Each row is a point on a landscape with many valleys, with its height.
A ball rolls from a point to whichever of its 2 nearest points has the largest drop for the distance, and stops where none of them is lower. Distance is the straight distance between rows; heights are no part of it.
vason: [ -7  -9  21   1 -15   9   1   6   2   1 -20   9  17  19 -18  -9  19   2
  15  -1 -25  -3]  h=404
kob: [-12  28 -17 -10  -9   1   3 -15 -11  -2 -15  -9 -19 -16 -16  -1  -3 -10
   5  28  -5  14]  h=718
vagas: [  2  -9  12  -4  16  21  -4 -11   9   2  12  -8   9  -1  -4  -7   4  13
  15 -18 -21 -10]  h=484
geve: [ 17  41  -7  -3  21   9   2   1  -5 -20  24  -8  -7   0  31  12 -20  -5
  26   9   3 -34]  h=61
sese: [ 23  -3  32  15  -3   0 -12  21   3  -3 -20  17  14   0  29 -10  -4   6
   3  33   6 -18]  h=681
Lun: [-18   3 -31  -8  23   3  -7 -24   6  34  16   5  -2  -2  -7   7 -13   5
 -14 -17   2 -13]  h=369
luvuk: [ 13   9   5   6  22  -1  -1  12   9   4 -29  -5   9 -12   9  15 -12  15
   2  21  -1 -14]  h=762
Fufa: [ 11 -22 -16  11  10   2   9  -5  -3  -6 -41   1  14  11   9   5   3  -4
 -23  19   7  19]  h=57
dumub: [-19   7   5   2  -4  12  10 -13  -8   6   4  -4   2   0 -12 -20   6  11
  28   4   4 -25]  h=355
pok: [  8 -18   4 -10   4  17   8  10  18 -15   9 -13  -8  14   8 -26  24  -8
  12  -6  23   9]  h=703
tetem: [ 11  23  30 -20  20   2  20  18 -12 -14  22  -8   6   0  -2   7  -3  11
  33  10  -4 -13]  h=101
kuzem: [-12  32  -2  -9  -1 -12   4   5 -13  -6   2   5   1 -21 -24   5  -9  11
  18  21 -21  -9]  h=310
fove: [  9 -26   2   5  -9 -14   2   0  -1   1   8 -12  -3  -2   2  -8  10 -10
 -25 -14  -7   7]  h=256
Bira: [  2  -5   6 -19  -4   1  -3  15   8 -32   2  18 -22  -7  15   3 -18 -11
  -6   8 -34   7]  h=510
tolug: [ 11 -10  25  23  12   2  -5 -16   3  17 -13 -32  10  -7   2   5  13   6
  17 -14  16  -5]  h=306
vur: [  3 -25  12  -3  11 -12  -6  29  26 -12  18  -3  11  -4  12 -22  14  23
   1  -9  -3  -8]  h=726
kede: [ 13   8   6  12 -34  16  13  -7 -10 -34 -21 -11  17 -12  -2 -13  23   0
  22  22  -1 -15]  h=657
Kava: [  3 -11 -32  19  -6  -9  13  -2  -7  38   7  11   9  27 -13  15   8 -16
 -35  -3   4  55]  h=796
pumav: [ -2  -5  14  -8   9   6  13 -13  -6  -5  14 -19  13 -20  13 -11   2   9
   4  -4  -8 -12]  h=537
kom: [ -5  -8  25  14 -14 -12  -7 -11 -18   5  -2  -9  -8 -12  -8  12   3  -4
  -2 -21  -1 -14]  h=176
kuzun: [ 18  -4 -19  13  18   0 -16  -6   4  15  14  -2 -26  -8   3  -5 -20  -3
  11 -21   9 -11]  h=696
nedu: [-16  47   1 -15   7  -1  25  -8 -16 -28  17 -13 -10  -6 -21  11 -13  14
   6  -9 -20 -22]  h=246
Befof: [ -8  -3 -24  16 -15   7 -15  13  20   5   5  34 -13   8  -6 -10  -2  -5
 -22 -11 -26  36]  h=553
nonaz: [ -5   7 -29  10  16  29 -12   3  25  34   2  20   9   1 -12  10   3   4
 -11  13 -12  44]  h=611
Gavo: [  8   1  20  -3  16  -4  -3   1   4   5 -14   7  22  -2  14 -10  -8  19
  -5  23   3 -30]  h=722
tuva: [ -8 -11 -29  46   6 -14  -4   5   3  36   1  13  29   4  -2  -4   6  11
 -26  -1  -4  31]  h=340
gisis: [ -9  -3  12   4  -7   3  -9   3   5  30 -12  14  19   0 -17  -4   2  14
  15   5  -9 -10]  h=462
por: [-19 -22 -25  49   1 -12   0 -18 -11  25 -19   7  20   7  -8  10  12   6
 -27 -11   4  21]  h=281
Baze: [-12  14  30 -23  20  11  20   8  -9  -4   4   1   9  13  -2 -15   1  17
  26   6 -13 -22]  h=166
Pegos: [  9 -15 -19  20  -8  20  -2   2  11 -20 -29  -5  -8  22   3 -18  23 -16
  -7 -13  23  -1]  h=516
lazor: [  6  29 -11 -11   7  18  22  -5   6 -13  19   0 -17  -7  -5  -6 -11   1
  48   9  15  -1]  h=321
zis: [ -7   8  21  -4   4  -4  -1  11 -12 -28   1 -29 -13  -3  26  10  -3  -2
  -1 -14   1   0]  h=395
faran: [ -5   9   6   4 -34   9   7   6  -5 -55   1 -20   3 -10  11  -4  32   0
  24  17   4   4]  h=682
nek: [ 14  -7   9   7 -11 -12 -20  10  13  48 -13  28  21  -7 -24   4   1   7
  -1   6   4   5]  h=514
valer: [ 15 -12   7 -20  13  13  -4   7  10 -22  18  11  -6   6  26  -3 -12  -5
  -8  -9 -30  -5]  h=549
sukis: [  7 -14 -13   3  11  18  -3   3  17   9   7  -1  -7  15 -11 -26  10  -7
   9   2   6  17]  h=644
Vubu: [  2 -11  -1 -16 -30  -3  16 -17 -17   0   9  -7   5 -25  -5 -22  14  -3
  10  23  -7  -6]  h=804
zap: [ 22 -23  18  10  -2   9  -3  11   1 -24   2  16   8   4  33   0   0 -11
  -1   2 -22  -6]  h=595
des: [ 15  17   3 -12   8 -30 -13   4  -5  -3  11  -7   3 -21   9  33 -24   0
   2   4   0 -31]  h=450
liv: [  3  -9  -8 -17  -1 -17  -9  -4  15  30  28   5  10  -6 -21   7  -2   8
 -17 -20 -16   7]  h=353
Ridi: [ 12 -16   4   1  -3  -8   6   4   9  -8 -34 -12   2  15 -13  17  16 -20
 -18  -9   9  19]  h=130
Kazog: [-11 -12  29 -12   5  -6  -6   1  -6  -7  -1   1 -29  25  17  -5 -12 -17
 -19 -35  10   9]  h=274
sev: [ 35   3 -16 -11  15  -4   2  -1  18 -16  27   2  -1 -22 -13   9 -22   9
  20   7  -7 -11]  h=133
Vive: [ 25 -12  29   1 -14   9   2  11   4 -29 -10  12  23   2   5 -10  13   7
  22  16  -8  -5]  h=276
rem: [ -8   9 -14  -8  12   4  -3 -11  18   5  18   0  -2  -6 -32   7 -12  30
  23 -22  -7 -17]  h=480
vuvu: [ 12  -7  15   3  -8 -29 -20  19   7  25 -18  13   1 -11 -24  16  -1   1
   4  -7  -1  -4]  h=555
Meri: [  0 -17   7 -23  -5 -10   4   8  17 -16   4 -12 -16   9  -9 -11  16   1
  19  -7  -1  14]  h=756
Dul: [-31  -1  -3  -8 -27  -2  -1 -17  -9  12 -13  11  -1  10 -16   8  14 -10
 -27   2  -3  19]  h=598
vugin: [ -8  15   2 -10  -6  -9  -4  -8   8  30 -12  15  28  -9 -19  -4  -1  36
   6  28  -9 -13]  h=513
gisum: [ 16  16 -11  -8  -2 -13  17  14  27 -15  38  11  22  -4 -13   3 -18  23
  34  -5  14 -34]  h=868
sazu: [  4   8  -4 -24  16 -13   3   1   5  17  25 -10   8 -10  16  -5  -6  12
   8   9  27 -41]  h=642
Zale: [-12  -8 -17   9  -9 -20  -1  -6 -15  15  -2  20  -8  10  -3  41 -19 -12
 -38 -14 -13  51]  h=731
vuvek: [ -5 -14   5  -4 -30 -22  -8   2  -5  -7 -14   1  10 -18  -7   3   3   4
 -12   7  -6  -5]  h=511
vemu: [-15  -4  22  -9 -11  -3   1  16  -3 -17  24   7 -12   6  10 -15  11   4
  26 -12   7 -12]  h=426
mupan: [ -6   4  16   6  -1 -17  -4  -7 -16  26 -35 -21  13  -8 -10  23   4   3
 -11  19  13  -3]  h=159
dirak: [-14   1 -41  28  -8 -16 -16  26  22  22  16  26  -3   3   0 -12  -9  -2
 -33   0 -14  39]  h=506
pava: [  1  17   1 -11   2   4  -8  -3   2  23 -10  17  -4   3 -16  35 -18  -6
   0   1 -30  27]  h=688
paket: [-22  34   7  -8 -13  -4   0  -8 -24 -39  34 -20 -33   4  33 -13 -14   4
   1 -18  20   4]  h=275
Fefor: [  9  25   7 -20  21   5   6  -1 -15   5  19  -9 -21   0  18   1 -23 -19
  28   1  15 -20]  h=150
tuneb: [ 23  -4 -14 -17  36   9  -8  20  26 -13  29  -4  -9  -1  21   2 -16  -6
   7  -8   9  -1]  h=248
nit: [ 30 -13  10  12  -2 -12 -13  16  16   2  14   3  15 -19  -8  -3  -5  20
  27  -7   0 -23]  h=226
Sobo: [-11  28  16 -17  11 -17  12 -23 -17   8   7 -14 -24   2  -6   3 -21  -2
 -11 -24  -1 -10]  h=129
nedap: [  3   8  30   1  -2 -13   0   3 -19   6 -24 -11   4   8 -14   9   8 -12
   4  -2   6  -9]  h=99
Razud: [ -7  32   2  12   4   2  -2 -13 -10 -17  28 -24 -22 -10   4  14  -9  19
  31 -32   7 -23]  h=425
vuz: [ 30  -4  45   2 -26 -11   7  19   3 -20   2  -3  21  -7 -13   0  10  20
  32  10   3   0]  h=233
fese: [ -2  -6 -34  26   6  -1  -9  -6  12   7   5   5 -22 -11   0  -9 -17  -6
 -10  -9  -1   5]  h=613
kuf: [ 15   3   6 -15 -19 -10  12  -2  -4  -5 -23 -16  -2  -8 -19   6  21 -22
   2  24  16  11]  h=771
pob: [ -2   0  10  -4  16  15  17 -28 -21  12  -1 -29  13  -4  -6  -9   5  -3
   3   5  -8  -3]  h=500
vuve: [-14  26  16 -13 -12  -1   6  11 -22 -17  15  14 -30   7   5  -8 -12   5
  20  -7   7 -18]  h=507
Runil: [-27   2 -17  10  10  32   0 -31 -14  19 -10   5   8  -1   3   8   3   5
 -24   9 -19   9]  h=505
Tuzog: [  4   5  -2   8   1   4 -13  -8   2   3   2   5  -1 -19 -24  12  -8  18
  35 -13 -22 -17]  h=399
Bim: [  8  12   5  20   5  16 -13   3   8 -18 -15  -9 -21  -7   4  11   5 -12
  28   5  -2  16]  h=708
ker: [ 10  -9  17  21  13  -6   8 -12  -7  28 -29 -17  27  -8 -12   5   2   8
  -2   1   9   2]  h=219
fem: [  9  -7  11  22  -6   7 -14  19  21 -25  -6 -13   6   0  12 -10  18  13
  29   9  31   4]  h=748
Rut: [ 19 -16 -25  15 -20  -2  -2   2   2  -8 -32  -6  16  12 -19  10  26 -12
 -32  -7  13  20]  h=181
nula: [ 30  -7  -2  21 -16  12 -20  30  21 -20 -12  -8   8   6  19 -12  19  -9
   7  14  24  12]  h=786
Pov: [  2  -9  21  -1 -18   6  -6  17  10 -18  -6  22   6  17  -1 -15  12   7
  30  -8  -9 -16]  h=338
tal: [-13   5   1  -5 -14 -39 -19  -4   0   9  11  16 -16 -13   0  11 -15   5
 -11 -29   1 -24]  h=337
Pezot: [  0 -20 -18  -4 -12 -18  -7  -1   5  37  -3   8  12   5 -16   8   7 -13
 -34   3  11  47]  h=775
bom: [  6  10   0 -26  15   2  11  12   9   3  27  -6 -22   0   1 -13 -11  -6
  31   5  22  -3]  h=241
kenon: [ -6   0  22   8  -4  -5   5   5  -9 -27 -23   0 -23  27  11  14  -2 -18
 -24 -31  -6  10]  h=392
dos: [-14  36  -5 -27  12  10  10   1 -11  -7  -3  -6 -23  -2  -6   2 -11 -20
   7  31 -14   3]  h=697
biv: [ -8 -25 -41   9 -23  -5  15  -4 -19 -13 -23  12   9  28   0   5  23 -10
 -46 -10  21  16]  h=668
fogud: [  0  27  24  17 -15  20  17  -4 -29 -39  14 -35  10   0   5  -6  24  -6
  31  14  12  -8]  h=220
Ponas: [ 17 -12  23  -9 -30   8  -2   7  -8  -8  17   0  13   8  10 -14  14  -7
  39   3  31   1]  h=217
kuvup: [-29  22  -6 -19   1   2   1  10   3  13  -6   8  13  -3  -9 -14   3  18
   6  33  -2 -19]  h=558
zana: [ -5  23   8  -1  15   4   7  -8 -12  12  22 -27  -3  -6   8   9  -6  14
  29  -8   9 -35]  h=522
Bagis: [-12  23  20 -18   0 -18  -1   6 -21 -27  28 -17 -32  -5  24  10  -6  -5
  -7   1   6  -1]  h=342
zuv: [ 20 -26   9  17   6   9 -15  26  20  -9  15  16  12   0  20 -30   3  19
 -12   3 -14  -9]  h=680
tadi: [-23   2  14  -8   7  -2  -3  16   6  13 -16 -13  12   4  14 -25  16   6
   5  15  31 -21]  h=659
Numoz: [-14 -12 -31  17  14  -5  -6   6  12  13  -5   1   1  -9   7 -13  -5  18
 -20  -4   7   6]  h=542
pana: [ 29 -31   3  39  -8   8 -14  13  23 -12 -23  -5   9   5  13 -17  19   0
  -1   0  10   7]  h=823
noba: [  8   3  -6   3  -3  -4  12  25  14 -23  45   5   1 -14   6  -2 -13  27
  39 -18  11 -20]  h=834
Rapa: [ 15  -1  21 -24 -29 -11  15  -7 -15  -1   4 -16  13 -19  -3 -11  17 -13
  10  28  22  -4]  h=788
mose: [ 10   2  17   1  11  -3  -4   4   8   8   5   9   8  -5  -9  11 -16  19
  17 -12  -6 -40]  h=311
gom: [ -7 -17   2  15  11  -5 -10   5  -2  24  -1   3  -9  14   8 -22   4 -10
   5 -10  24  -9]  h=69
kevu: [ -4 -21   6 -15  -9 -13  -4  22  24   1  16   2  -4 -10 -11 -15   8  15
  -4 -22  -5   9]  h=773
veg: [ 11  14  33  -9 -14 -17   8  16 -25  14   4   1   4  -8 -12  11   2  -8
  29  -5   6  -7]  h=157
Viga: [ 16   6  29   7 -16  14   7   4 -10 -26 -12 -16  34   9  22   1  22 -12
   1  14  24  -9]  h=145
vumep: [  5 -19  -5   5  17   3 -15   6   8  30   0  23 -11  14  -8   1 -11 -14
 -14 -15 -15  13]  h=757
fune: [  1  16 -24  -2  18  16 -20  -4  17  30   2  18   8   3 -17  28 -10  10
   1  -2 -25  18]  h=655
Natas: [  7  10   7 -33   5   5   8  -8  -9   3  -4  -4   6 -19 -15  10  -8  -6
  -7  30 -25  10]  h=160
Madad: [ -4  10   3  13  -7 -13 -12  -9  -8   5  13 -10 -22 -14  -2  -1   3   9
  19 -36   6 -16]  h=294
gel: [-30 -16 -21  30   5   6  -3 -22  -7   9 -15  -3  -3  -4   5 -18   9   4
 -13  -5  11   3]  h=458
teso: [ 18 -12   6  17  -9   0 -21   3   0   8   8   4   0 -19   7  -8  -3  -7
  32   0   7 -13]  h=152
lefav: [ 18  -2   6   0 -16  10  13  13 -19 -14 -25 -12  26  17  20   0  23 -19
 -25   2  39 -18]  h=196
vodev: [ 26 -18  -5   5   0  23   2  -8   5  -9   1   7   4 -17   6  -1  -8 -18
 -10  -5 -41   7]  h=869
gopad: [ 25  -2 -28 -28   5   8  10 -14  14  -5  26  -2  -6 -31   3  -5 -17  -2
   1  20 -17  -4]  h=95
Lal: [  5 -19 -15  19  -3  27   1 -19  14 -12  -9   4   3 -16  10 -11  -1   6
   2   9 -29   2]  h=851
Migob: [  9  -1 -15  -4  42  -7  -6  26  30  -2   7  -4 -11   3  20  -7 -12  -3
 -16  -3  24  -8]  h=327
zumo: [-10  26 -17 -24   8  17   1 -31   6  10  12  16 -26  10 -12   0 -26  -2
  -6 -11  -6   4]  h=616
zapub: [ -5   1 -15  -4   9  21   1 -12  15  -2   2   4 -31  10  -1 -22  -1 -10
  15 -19   3  13]  h=552
Lukub: [  9 -12  14  22  17  -9 -13  14   9  20 -18   8 -10  22 -14   1  -4  -9
   3 -35  -5  12]  h=676
lipo: [-21   6  27 -13   3  27  11 -13  -9   3  -4  -6  -3  23 -10 -19  17   6
  19  -4  -8 -17]  h=263
baz: [  9   8  17   9 -17   7   7  15  12 -41  15 -22   9  -4  12  -1  24  17
  39   8  14  14]  h=709
vuma: [-13  18 -14 -10   7  13  19 -21   1   6  19   8  -1   2 -18 -21 -12  21
  38 -18   0 -25]  h=461
Tif: [  1 -18   1  -8  18   8   4   2  -4  11 -10  16 -21  18   7  -4 -14 -22
 -15   6   6  11]  h=810
sep: [  8  12  36   6 -14  18  15   7 -21 -24   7 -17  27  11  10 -19  22   3
  21  18   4  -8]  h=187
mevo: [ 15 -26 -16   4  10  -8   3  14  -7   4 -45  21   6  25  11  23 -13 -26
 -15  10   1  18]  h=114
ruze: [-11 -21 -15   1 -17   4   0   6  18 -20 -15   0 -13   7   4 -17  19 -11
 -20  -4   9  16]  h=438
Tini: [-26   9 -23  -9   7   2 -17 -29  -7  48  -3  26 -12  10 -11   7 -13  -2
 -15 -24  -1  12]  h=475
Rofu: [ 27 -10  24   4 -15  17   4  -9   9 -16 -32  -8  30   7  -5  -3  18  10
   0  24  -3   0]  h=234
kozof: [-10   1 -29  30  -6  -7 -23   3  18  35  29  35  11  -8 -12   3   6   5
 -27 -10 -20  24]  h=463
bebem: [ -7   9  14  10 -11   7  -3 -30 -13 -36  14  -1 -25  -3  21  -6 -15  -9
 -11 -32 -20   1]  h=416
Koza: [-22  50  -1   2   7  -8   6   3 -17 -20  12 -11   0 -14 -13   8  -7  22
  12   4  -7 -45]  h=199
gis: [  4  13  -3  -9  13  19  15 -15   7  -9  12  -6 -25  -4  -9  -5 -12   4
  34 -21 -14   5]  h=421
zofa: [  6 -31  -2 -11  -7 -25  -2  -1  -1  33  10  -4   6 -17 -10  -5   3  -1
 -27 -11   5  11]  h=305
Puril: [ 15 -23  13   0   6  -5  -4   9   0  -3  18  -8 -31  19  17  -6  -2 -29
  -9 -34   8  12]  h=135
puvul: [  2 -22  -2  -5 -18  15   9 -11   4 -12   6   6   9 -16   3 -25  14  11
   5  24 -22   0]  h=822
bub: [-14  39   8  -4   5  12  11  -6 -24 -31  49 -19  -8   0  27  -8 -22  13
  15  -2  15  -9]  h=201
toguf: [-13   4 -13 -27   4  -4  -1 -19  11  33  27   5  23  -8 -19  20  10  22
 -21   2  -8  12]  h=394
vug: [ 22 -18   3  10 -18   2  10  -9  13   4 -41 -15  29   4  -7  -4  26  20
 -24  35  15   5]  h=183
gobag: [ 22  10  25 -11 -21 -13  20  11 -14  -6   1   3  11 -19 -29   3   2  12
  36   8  -5  -2]  h=197
kogom: [ 15 -11  17   2  -1  -7 -10  -5  -9  31  -2   0   5  -3  -1  -9   2 -13
  18   3  25  -9]  h=66
Luzif: [ -5  10  -4 -10   1  17   4 -39  -9   6   7  16 -21   3   6  -5 -27 -12
 -21 -30 -11   3]  h=535
lugar: [ -8  -7   2   8 -22  -6  -5  13  -6 -25 -33  -1   1  18  22   5  16 -19
 -16   0  16  -4]  h=312
Dil: [  7 -25  -8  -7  10  17   3 -10  -5  -1  -2  14  -1   7   5  -7  -6 -22
 -26   2 -23  20]  h=846
fedeb: [  4   8   9  -4  22   1  -6 -10   5   6  24 -30  10  -5  35   9 -10   7
  13  -1  23 -33]  h=590
rad: [ 14  -6  23  -4 -25   0   1   5 -13  20  -7  -6   4   0  -6 -22  19 -17
  40  10  30 -11]  h=149
gep: [-31 -13 -16   2  -4  12  21 -11  -5  14  -8  24  19  28   4  12  18  -1
 -40   8  -8  49]  h=533
vil: [ -9 -25  -4  42   5  -1 -10 -11  -2  11 -31   3  22   5   0  -7  18   2
 -15  -9  10  -7]  h=366
dupi: [  3 -26 -39  26  -7  -2   9   4  -3  23   6   6   8  47 -23 -13  16 -23
 -32 -17   6  38]  h=824
bul: [ -5  36   4   9   9  20  -3  -2 -28 -24  18 -16  -6  -1  35   2 -10   3
  28  12   5 -11]  h=136
Feve: [-13  -3 -29  12  20  24   3   2   5  23   3  27  12  26   1  11  12  -5
 -36   9 -10  55]  h=568
tor: [-11 -13 -11  18 -15 -10   3  -2   3 -21 -23 -16   1 -13  18   3  19  -6
 -20  -7   8   4]  h=373
fono: [ -8  -3  -2  -3   4 -13  -6   3 -10  17 -20  15  -8   8 -10  44 -13 -15
 -22 -10 -15  25]  h=711
nup: [ 16 -26   6 -24  26 -15   0  15  21   7   2   2  17 -10  -1   1  -6  18
 -27   6  -6  -2]  h=572
miten: [ 21 -20  -2   9  19  14  -8  -2   6  -9  11   5 -32  16  21 -18 -21 -37
 -19 -21  -1  15]  h=265
Tipa: [-18  24   1 -16 -19   2  15  -4 -13 -20  12  -2   1 -16 -38 -10  14   8
  20  23 -29   0]  h=336
feme: [ -6   5  16 -22  -6   0   0  -1 -16   4  18  15 -29  20  13 -22 -14 -19
  13  -3  12 -13]  h=585
tul: [  4  41  -1  -8   0  -8  23   2 -14 -31  19 -16  -7 -20 -23  17  -6  14
  31  11 -16 -10]  h=282
Rone: [ 15 -23   3   9   7  -9   8  -1   5  11 -34 -11  19  -2  16  -8   3  12
 -25  31  29   1]  h=124
nafaf: [-19   2  -9   4  -2  23   3 -34 -25   9 -24   4  -2   3  -2  -4   3 -22
 -12  19  -6  10]  h=545
dov: [ -5 -21   2   1  -5 -13  15   0 -23 -14 -36  16   4  16   9  30 -11 -19
 -30   4  -3  18]  h=158
Fif: [  5  10  30   6  -8  -6 -11  20  -8 -26   7 -19   7 -13  29  10   3  12
  18  12   3  -4]  h=449
dani: [ -6  13   2 -30 -14 -16  10 -11  -4 -17  15  11 -27  -4   2  -7 -20  -7
 -25 -10 -16   2]  h=289
libu: [ 24  -1  -8  -5 -28  13  -5  17 -15 -21 -30   1   4  24  21   4  15 -40
 -12   3  28 -10]  h=251
Zele: [ 33  -5 -30 -13  14 -10  -6   3  31 -12  42  -4 -11  -4   6   1 -24  -3
   6 -10 -10 -16]  h=180
Pif: [  0   2   9 -13 -10 -12   3 -12 -24  -9  -6 -10 -19  -6   5   3 -13 -24
 -19   3 -10  -3]  h=243
domad: [ 13  -4   9 -24  33 -13  -6   3  23  18  -6 -12  13 -15 -13  30 -12  18
 -16  -1  -5  -3]  h=536
Mebog: [-12  24 -11  -7  12  -5  -9 -22  -7  28   8  11   5   6 -11  17 -24  -5
 -11  -6  -6 -29]  h=287
meso: [-11   6  11  15  -4  23   8 -19 -33 -14 -27   1   2   9  12  -9  11 -30
   0  17  -7 -14]  h=584
zazi: [ -9   5  -3 -12   7 -26   0 -17   8   4  22 -10 -22  -4   0   4 -23  -1
  -9 -29   6 -17]  h=238
beg: [ -1 -28 -24  33  -8 -22   5  -1  -1   9 -17  -5  21  10 -17   9  22   2
 -26   1  16  28]  h=225
beba: [-36  -9 -23  15   0  14   6 -10  -2   4 -16  29  28   4  16  28  12  15
 -36  25  -3  46]  h=501
Mugis: [-18  -7  -7   6  20  15   0 -26 -10  31   0   0  14  -7  -7  -1  -2   1
  -2   1  -5 -12]  h=451
Pides: [-14  -9 -24  41  10 -12 -17   9  13  42  11  21  18 -11  -7   1  -8  20
 -22  -4  -8  -3]  h=401
tibam: [  7 -27 -31  22  11   0  17  17  -7  22 -14  12  20  36  -6 -13   2 -22
 -26   3  15  38]  h=853
Didir: [-24   1 -10 -27  -4  -8  -5   6  13  11   3   5  -8  -9  -9  -6  -7  20
  -5   3   5 -18]  h=612
pasu: [ 16  10 -23   9  21  12 -13   3  23  -6  32   1 -31   8   2 -12 -14  -2
  33 -18   8 -14]  h=629
Duf: [ -2   2  -6 -12  -9   3  -2  -4   4  19 -17  -6 -11  -4 -13  -5   3 -13
   1  20   8  16]  h=745
Limi: [-27 -10   3   3  -9 -26  -9  14   1   5 -12   9 -13  -2  -4  -7   3   8
  -9   0   4  -9]  h=556
kemo: [ 10   8   3   1   9   4 -16  12  -2  -6 -24   1 -11  -4   2  17  -9  -8
  13   9 -13 -11]  h=753
pezut: [  8   0   0  -4  -2  -2  -3  26  27 -32  33  -8 -18 -12   0   4   2  26
  32 -21   4   2]  h=789
rulez: [  9   8  -7  12 -35  23  -6  -1   5 -26 -24  -4  -6  17  -8 -15  26 -17
  19   1  21  -2]  h=592
vidi: [-31   9  -1 -12  -7   9  -9 -16  -5  26   2  23   0  13 -15   6   2   7
 -11  -9 -10  10]  h=554
Forab: [  4   5   1  -1 -13  -3  -2  33  15 -41   8 -15 -21  -7   0 -10  12  16
  24   4  12  15]  h=743
nat: [ 11 -21   6  28  17   0  -4 -14   7  13   9 -19   6 -10  -5   3   3  12
   3 -26  -9  -4]  h=403
mitu: [  2   4 -15 -19  18   5   7 -14   3   8 -14  -9   8  -9   0  24 -15  -6
 -23  39 -16  25]  h=184
Lef: [-35  10   5 -20  10  -3   2   7   2  12 -31  -7   3 -10  10  -6   3  13
  -8  33  10 -16]  h=601
rogid: [-29  32 -13 -35   7   8  10 -20  -2  10   3   4 -11   4 -13   4 -17  -8
 -18  13 -11   4]  h=669
nere: [ -4 -15 -18  11  -2 -18  -3 -19  -5  26  -7  -1  -9  -2 -14  32  -1   0
 -27   3   0  51]  h=752
rab: [  4   0 -19 -26   6   9  -2 -25  -6   8  17   1   6 -20  -3   6 -21  -4
 -16   8 -26   8]  h=131
gubad: [ -8  17  19 -13 -11  -4  11 -19 -26 -41  11  -4 -36 -10   6 -21 -11 -10
 -21 -11 -21   4]  h=341
fonok: [-17  16  13 -18   3 -12   4 -10 -28  22   3  -3  -4   3  -5  13  -4  -1
  -1 -12  -8 -28]  h=218
tetob: [-10  -1   8   9   3  -2  12 -13 -32 -15 -30  -3 -13   5  15  17 -11 -20
 -26   2 -13   1]  h=200
gomi: [ -2  -7  28  -7 -28 -17  -7  12 -13 -26   2 -14  20 -25  20   5   6   5
 -11   4  -3 -10]  h=483
zum: [  9  12 -26   9  19  -2 -17  25  35   4   4  12 -19  -2   0 -11 -15   7
  24   1   8  -6]  h=512
mup: [-24  -5 -18   5  17   1   9 -13  -5  29  -8   6  19  -2   0  27   0  19
 -37  19  -8  35]  h=465
zavi: [ -4 -10   8  -1 -13  -5  -5  15   5 -31  -8  11 -14  11  16   0  -3  -4
 -17 -20 -19   9]  h=464
muri: [ -5  -8 -14   0 -13  13 -10  11  15  13  -7  27  -5  14 -23  -6   9 -22
   1  -5 -10  38]  h=599
nidir: [ 18 -12   7  20  17 -19  -9  19   1  32  -8  -9   1  -3 -24   8   2  -5
  -7 -22   3  11]  h=603
vogad: [-17  16 -20 -29  -7   8  26 -16   0 -11  19   0 -13 -15 -28   4  -6  15
  19  13 -27  -3]  h=367
balek: [ -6  13  10  -2  -2 -32 -10  12 -15 -11  16  -7 -13 -19  19  20 -14   8
   0 -21  -8 -27]  h=408
duro: [ 21 -37  17  23   0   0 -10  15   6 -11 -15  22  22  11  22 -15   2   7
 -11  16 -11 -13]  h=637
zaki: [ -6  -6   5  12 -26  24  10 -10 -13 -14 -28   1  23  10   1 -17  22 -14
  14  12  -3 -19]  h=625
rikar: [  1  14   1  14  -8  17  -7   3   8  -9 -26   5  -7   8  -8  -4  22 -14
  42   6   8   4]  h=652
zev: [-13   5  -1 -12  13  -5  -4  17  15   9  11 -18   4  -4   7 -10   8  21
  12  15  44 -27]  h=690
Nev: [ 20 -18  13  17 -20  -5  -6   8   4 -12  -8 -11   0   7  -3   7  13 -20
  -4 -16  14   5]  h=193
von: [-22 -10  -9 -19  18 -10   9 -17  -7  33   6   1  13  -3 -16  17  -4  12
 -32  -4  -3  23]  h=430
Vete: [-29 -10 -17  14 -23   1   7 -14  -6  -7 -30   3  11  20  -6   4  24  -4
 -36   4   7  16]  h=632
tesim: [  0   8 -38  -9  29  -4 -18  12  31   9   4   8  -9   3   9  -8 -21  -2
  -4   5  17 -27]  h=413
vemom: [ -8  42  13  -6  14  -6  10  23 -13 -22  20 -20  11  -7  13  14  -5  22
  20   9   4 -24]  h=148
ketev: [  6   3  -6 -26  25 -20  -6  10  17   4   6   2  -5  -6   3  24 -18   3
 -11  -9  -7 -23]  h=490

Call two points neighbours if one is among the 2 nearest of the other. Go from one point of each pair to the other, from neighbour to neighbour, staying as low as possible. Name the highest point that can't be avoided.
gopad, Ridi -> kuzun
kogom, Fufa -> vemu
kogom, Puril -> luvuk
geve, Viga -> faran
nedap, Fufa -> Vive
gisis, tetem -> rem
Mugis, nedap -> pumav
